Each row is a point on a tangle of strands that fork and nearly touch. The rows are in no order.
Points whose rows are less than 99.8 apart are linked; no others are. Some points are linked to none.
z_768: [-13  26  -6  32 -30  70  15 -18 -13   1  -5  20 -11 -31  46  11  -7 -31
 -15  -9 -28  40  37 -11]
z_456: [-33  12 -13  22  -2  56 -13 -14 -10   3   4  12 -33 -11   7  23  24 -49
   3 -29 -54  41  18 -16]
z_513: [ 44  11 -25  -6 -20  -5  47 -12 -17  31   6 -12 -22  24  15 -33  20   6
 -29   1 -50  11   7   0]
z_382: [  1 -17  22 -57 -16 -18 -20  15  -7  22 -17 -22   3 -19  17 -10  45   6
  14  13  -3  42 -14  23]
z_907: [ -9  12  35  42 -24  24  -7   2  10  -2  12  50 -18   7  15 -29 -15 -16
 -41   3 -15  16   5 -23]
z_211: [-12 -29 -14  -9  20  -1  30  14  11  -1  67  -5 -15 -25  31 -13  39   6
   1 -25  -8  15  21  -6]
z_120: [ 11  22  57  32 -10 -12   8  26  -4   2 -16   6  25   8   7 -55 -39 -30
  14  -3  19 -20 -44  27]
z_675: [-39 -32  -5 -25 -12  15 -14 -19 -52 -29  12  10 -27  -5 -47  34  40  -5
  -7 -11 -11   2  11 -28]
z_735: [-29  14  13  12   7  31   8   4 -67   7 -24  -5   6  -3 -22 -33 -43   0
   9  14   7   1 -29   9]
z_634: [  2 -37   9  13  42 -18  36  -6  28 -16  40   7  -1  23 -38 -28  20  -8
 -25  -9 -11 -32  -6  -7]
z_716: [ 27  18   6   4 -33  10 -12 -20  13  12  -1  15 -46  19   3  23  26 -20
 -34  -3 -40   5  24 -26]
z_535: [  5 -26  -5 -17 -19 -21  18 -14 -21  -2  18   3  22   0 -12   0  -6  44
 -26  35  31 -41  22 -20]
z_611: [-23   5 -24 -22  50  20 -34   3  14 -18  -6  10 -30  -4   9  30  -4  44
   1   9  28   5  38 -17]
z_318: [ 11   6  -4   1   0 -22   1  17   4  24   3 -32  11  18  -2 -22  -4 -14
  17 -36  -3   7 -27  20]
z_887: [  8  -4  -1 -48 -36 -18 -42   1 -13  16 -31  -6 -30  14  -6  25  34   9
  -5   6  -5  31  -3  -9]
z_859: [  1  16 -35 -13  23  37  -2  -7 -24 -10   3   7 -42  -3  -4  11   8  36
  -7   4 -10   9  32 -25]
z_932: [  2  25 -50 -24 -14  28  -9  13 -35  32   1  22 -35  -5  15   0  10  49
  -5  -3 -42  38  15 -22]
z_885: [-71  -2   6   3  38  26 -33  18  -8   1  -3  49  -7 -34   0 -12   0  31
  -6  19  -6  35  -7  -8]
z_668: [-18  -4  30  11  11  -9 -33  47 -22  24  10  29 -14  24  -1 -61  -8 -10
 -24 -24 -11  20 -21 -10]
z_483: [-11  -9 -46   2 -18  12 -11 -17 -33 -23  10   3 -12  11 -25  61  24  -3
   6 -32 -12   6  12 -20]
z_870: [ 29   0  13 -11  38 -22  21 -30  35 -18 -39 -29   1  12 -30  -6  -1 -22
   4  19 -15 -26 -15  16]
z_389: [-36  36   3  24  42  39 -18   5  24   1 -42  19  11 -30  -3  12 -18  -6
  18  15 -24  26  -9  24]
z_639: [ 14  -7  33 -11   1 -16 -10 -17  -6 -14 -42 -23  -4   5 -40 -13  -7 -26
  -2  15   5  -9 -22  -7]
z_763: [  6   7   0 -30 -30   4 -31  18 -12  28 -14  22 -48  27   5  16  46  -6
 -30 -20 -63  34  -4 -16]
z_756: [ 58  -1   9   5 -38 -37  48  -6  -5  36   8 -27  11  15  15 -49  17  -4
 -26  -3 -29  -4 -16  22]
z_893: [-13   3  12  40 -26  -1  12 -20  12  -6   7  38  22  -4  -5   4   5   3
 -28   9 -24  -4  -4  -6]
z_518: [  8  -1   9   9  -6 -23  30  22  22  -4   9 -11  73 -32  29  27 -20  12
  35  13  67 -35  -8  23]
z_199: [-55 -13  -2  13  14  16  -2  17   3  -3  22  26  42 -50  14 -13 -11  26
   4   3  17  31  -8  23]
z_376: [-58 -12  15   8  11  20 -32   0  -9 -14   2  60 -23  -6 -26 -11 -12  27
 -23  29   6 -12  16 -35]
z_892: [ 14  29  33  28  21   5  10  -2  32 -23 -17   3  12  -9  23  -8 -49 -11
  20  36  43 -17   2   1]
z_967: [ 38 -39 -52   0   9 -26  41  18  21   0  37 -25  18  32 -14  22  22  19
   2  -6 -10 -54   4   7]
z_636: [-47 -26   2 -11   9  23   4 -27 -31 -42   6  32 -20 -31 -43  16  16   5
 -28  31 -16 -21  19 -28]
z_895: [ 17  -2  20  23   3  -4  12  -7  44 -26  -7 -19  25 -36  42  33 -23 -16
  29  23  58  -8  16   7]
z_706: [-24 -28  15 -12  25 -28 -33  38  26   7   7  21  11   1 -19 -14   7  24
   5 -18  12  20 -21  14]
z_863: [ 11   8  36  -1   2  17  10  -6  -6  -5   3 -11 -34  -2  27 -25 -17 -27
 -10  18  20  -4  32 -38]
z_487: [-10   9 -32 -11  71  -5 -40   7  22 -17 -33 -16  -7   3 -15  22 -18  30
  29  14  36 -17   0   5]
z_626: [ 33  17   3  33 -36   4 -15 -18  27  -3  -2   7  -1  21   8  52  -6 -30
  -3 -11   4   5  28 -17]
z_491: [-15  32   3 -11  10   2 -39  20  -7  14 -44  -1  14  -4  12 -18 -45  23
  24  11  34  12 -17  12]
z_173: [  5  22 -37 -18   8   7  -7  10   8  27  -9  -1  10 -16  20  -3   8  39
   6  10 -20  39  -1  15]
z_550: [-43  -1  28  25 -26  23 -28   9 -55   2 -15  27  10  30 -19 -22 -43 -40
  10  -8  12   9 -27  -4]
z_325: [ 26  -6  37  19 -15 -42  21   8  26  15  21   5  15  11   7 -56  -3   3
 -36   1  -5 -23 -10   3]
z_170: [-14  24  10 -12 -21  62   2  -9 -43   3  -9 -18 -56 -21  44   5  -5 -20
   3   6  -9  38  42  -7]
z_800: [-21 -27  31 -24 -16 -42 -18   1  26   2 -11  12  20 -22 -21   2  45  12
  -1  12 -12  25 -24  31]
z_730: [ 23   5 -18  -1 -12 -39  -8  32  35  17  12 -28  41  -1  33  27 -22  24
  33 -11  49 -32 -15  35]
z_776: [-32 -19  12  26  14   0 -22 -13  38 -29  19  27  -4  -4 -21  37  29 -37
   0 -26 -16  15  11 -20]
z_529: [  9  43  25  18 -14 -45 -27  30  52   1  -6   0  39  -2  15  15 -28  -7
  45 -28  40 -21 -25  34]
z_135: [ -2 -20  14 -24  41 -36  36 -27  27  -7  -7  -9  13   0 -42 -37  33   7
 -20  18 -25 -34 -25  11]
z_902: [ 23  -6 -57  -3  15  16  31 -21 -22  -3   9 -25   5  18 -28  36   2  -2
  13 -30 -22  -5  11  -6]
z_999: [ 38   5 -39   0 -38 -21  -4 -20 -17  10  -3   3   3  34 -28  17  12  29
 -26   1 -16 -17   3  -8]
z_331: [ 15   3 -18 -26 -46   6  11 -51 -11 -17 -29  -9   3 -23  -5  48  30  10
  -1  28 -12  12  18   4]
z_917: [-13  -9  17  52 -10   4   7 -29  23 -24 -13  37  16  12 -39  22   7 -49
 -17  -8 -33 -14  -8 -10]
z_102: [ 22  -4  11 -12 -20 -25 -32  42 -18  50 -10 -11   4  30  12 -48  -2   4
  -8 -37  -5  20 -37  12]
z_363: [-37  -5  27  29 -26  20  10  29 -17   9  14  30  40 -50  42 -22 -39   3
   7  10  37  19   1  18]
z_605: [  3  -7 -41 -30  25  14   8  -7  13 -13  25 -35 -11 -31  37  39  14  -6
  32   1  23  19  28  -5]
z_459: [ 51  -9 -38 -22 -26 -12   7 -49 -13 -28  -9 -15 -19  14 -14  50  35   2
  -8  15 -14 -25  28 -11]
z_192: [  3  62 -19   6  16 -28 -22   9  49  -3 -36 -14  30   0   0  27 -21  -8
  54 -26  -4 -33 -37  44]
z_278: [-19  45   6  13  33 -10 -22  12  29  -2 -52  13  20   1 -31  20 -12  -2
  31 -15 -19   1 -50  31]
z_822: [ 36  10  16  21 -10 -12   4 -29  28 -35  -7 -13  16  28 -15  32 -24 -40
   1   4  26 -34   6 -13]
z_43: [ 17  13 -40  24  17  -1  17  -9   7  17 -10 -21  10  31 -23  -1 -12 -24
  10 -34 -37  -8 -16  13]
z_545: [ 33 -40 -55 -33  19 -17  54 -11 -10 -16  27 -33  27 -11  -2  29  17  41
   5  29  12 -46  27   5]
z_467: [ 29  -9 -13 -36 -23 -28  10  -4 -33  14  15 -14 -21  29  -7 -15   4  48
 -23  10  13 -22  11  -9]
z_777: [ 16 -31 -39 -33  26  -7  24 -16  16 -16  36 -17 -30 -20   6  23  54  22
   9  -9 -15   5  22  -3]
z_465: [  3 -37  18  -5  -2 -22  32  19   0  -2  32 -18  38 -17  12 -10  -9  27
   4  25  62 -35   0   7]
z_957: [-19  20  14  16  22  31 -31  25  -4  16  -5  33 -46  35  12 -35 -24  -2
 -26  -8 -26  21   7 -34]
z_343: [ -4   4  64  -5  -9  21  -8  10 -29   9 -20 -10 -24   6  13 -53 -30 -43
 -15  18  -1  13   3 -11]
z_530: [  0  20  33  26  15 -26   0  14  21  -3  -5   2  20  26   7 -40 -50   1
   7   5  56 -46 -19   9]
z_362: [ 20 -29 -46 -17   9 -25  -3  20  42   8  20 -27  29  15  -5  38   7  24
  28 -20  16 -28 -19  38]
z_795: [-10 -22   4 -23  15 -23  13  31   0   7  42  -1   2  -3   0 -43  27  36
 -16  -5  -4  13  -2  -3]
z_514: [-57  -4  21  37 -32  48 -16  13 -38   1  -1  22  23 -29  16 -15 -33 -32
   4  -8  20  19  -1   4]
z_584: [ 39  -5 -21 -44  10   5  12 -10 -40  27  16 -30 -62  15   4 -38  22  23
 -13  17 -20   2  17  -8]
z_728: [ 12  -1  61  13 -34   5  23   3 -44   7 -10 -16   2  14  -1 -52 -26 -47
  -2 -16   0  -6 -26   2]
z_45: [ 14  23 -34  -3  54  12  -7   2  27  -6 -14 -44  10 -21  29  17 -19  10
  38  10  25  10  15  12]
z_555: [-16   4  20 -13  -1  32  11   9 -32  10  39 -11 -42 -11  43 -30   3 -31
   0 -18  17  32  25 -13]
z_39: [ 23  21 -35 -15 -38  -4   6 -36  14  21 -22 -17  30 -31  25  28   8  16
  17  11 -14  15 -11  30]
z_834: [  4 -28 -21  28  29  -7   5   2  18 -18  46  11 -16  25 -24  16  15 -29
  -9 -43  -7 -11   3 -24]
z_515: [ -2 -20  28   6 -27  -7  11 -33 -17 -36 -14 -10  31  16 -42  25 -20 -33
   3  20  35 -36 -10  -5]

Follow the links from the first point to the second, and from the first to the third. Name the last point that the two ways share.
z_795; z_456; z_192: z_518
z_768; z_39; z_389: z_518
z_513; z_170; z_515: z_467

A fork is a point with three links, a tip a point with one. Leave the first point through the second and follow the links. Name the first fork or tip that comes.
z_895; z_892: z_456
z_834; z_634: z_467
z_634; z_834: z_735
z_768; z_170: z_518

A fork is a point with three links. Follow the links from the first point to the second and name the forks in between, in order.
z_716; z_756: z_467
z_626; z_529: z_467 > z_518 > z_730
z_529; z_887: z_730 > z_518 > z_467
z_895; z_382: z_518 > z_467
z_706; z_343: z_467 > z_518
z_535; z_456: z_518
z_343; z_278: z_518 > z_730
z_362; z_456: z_730 > z_518
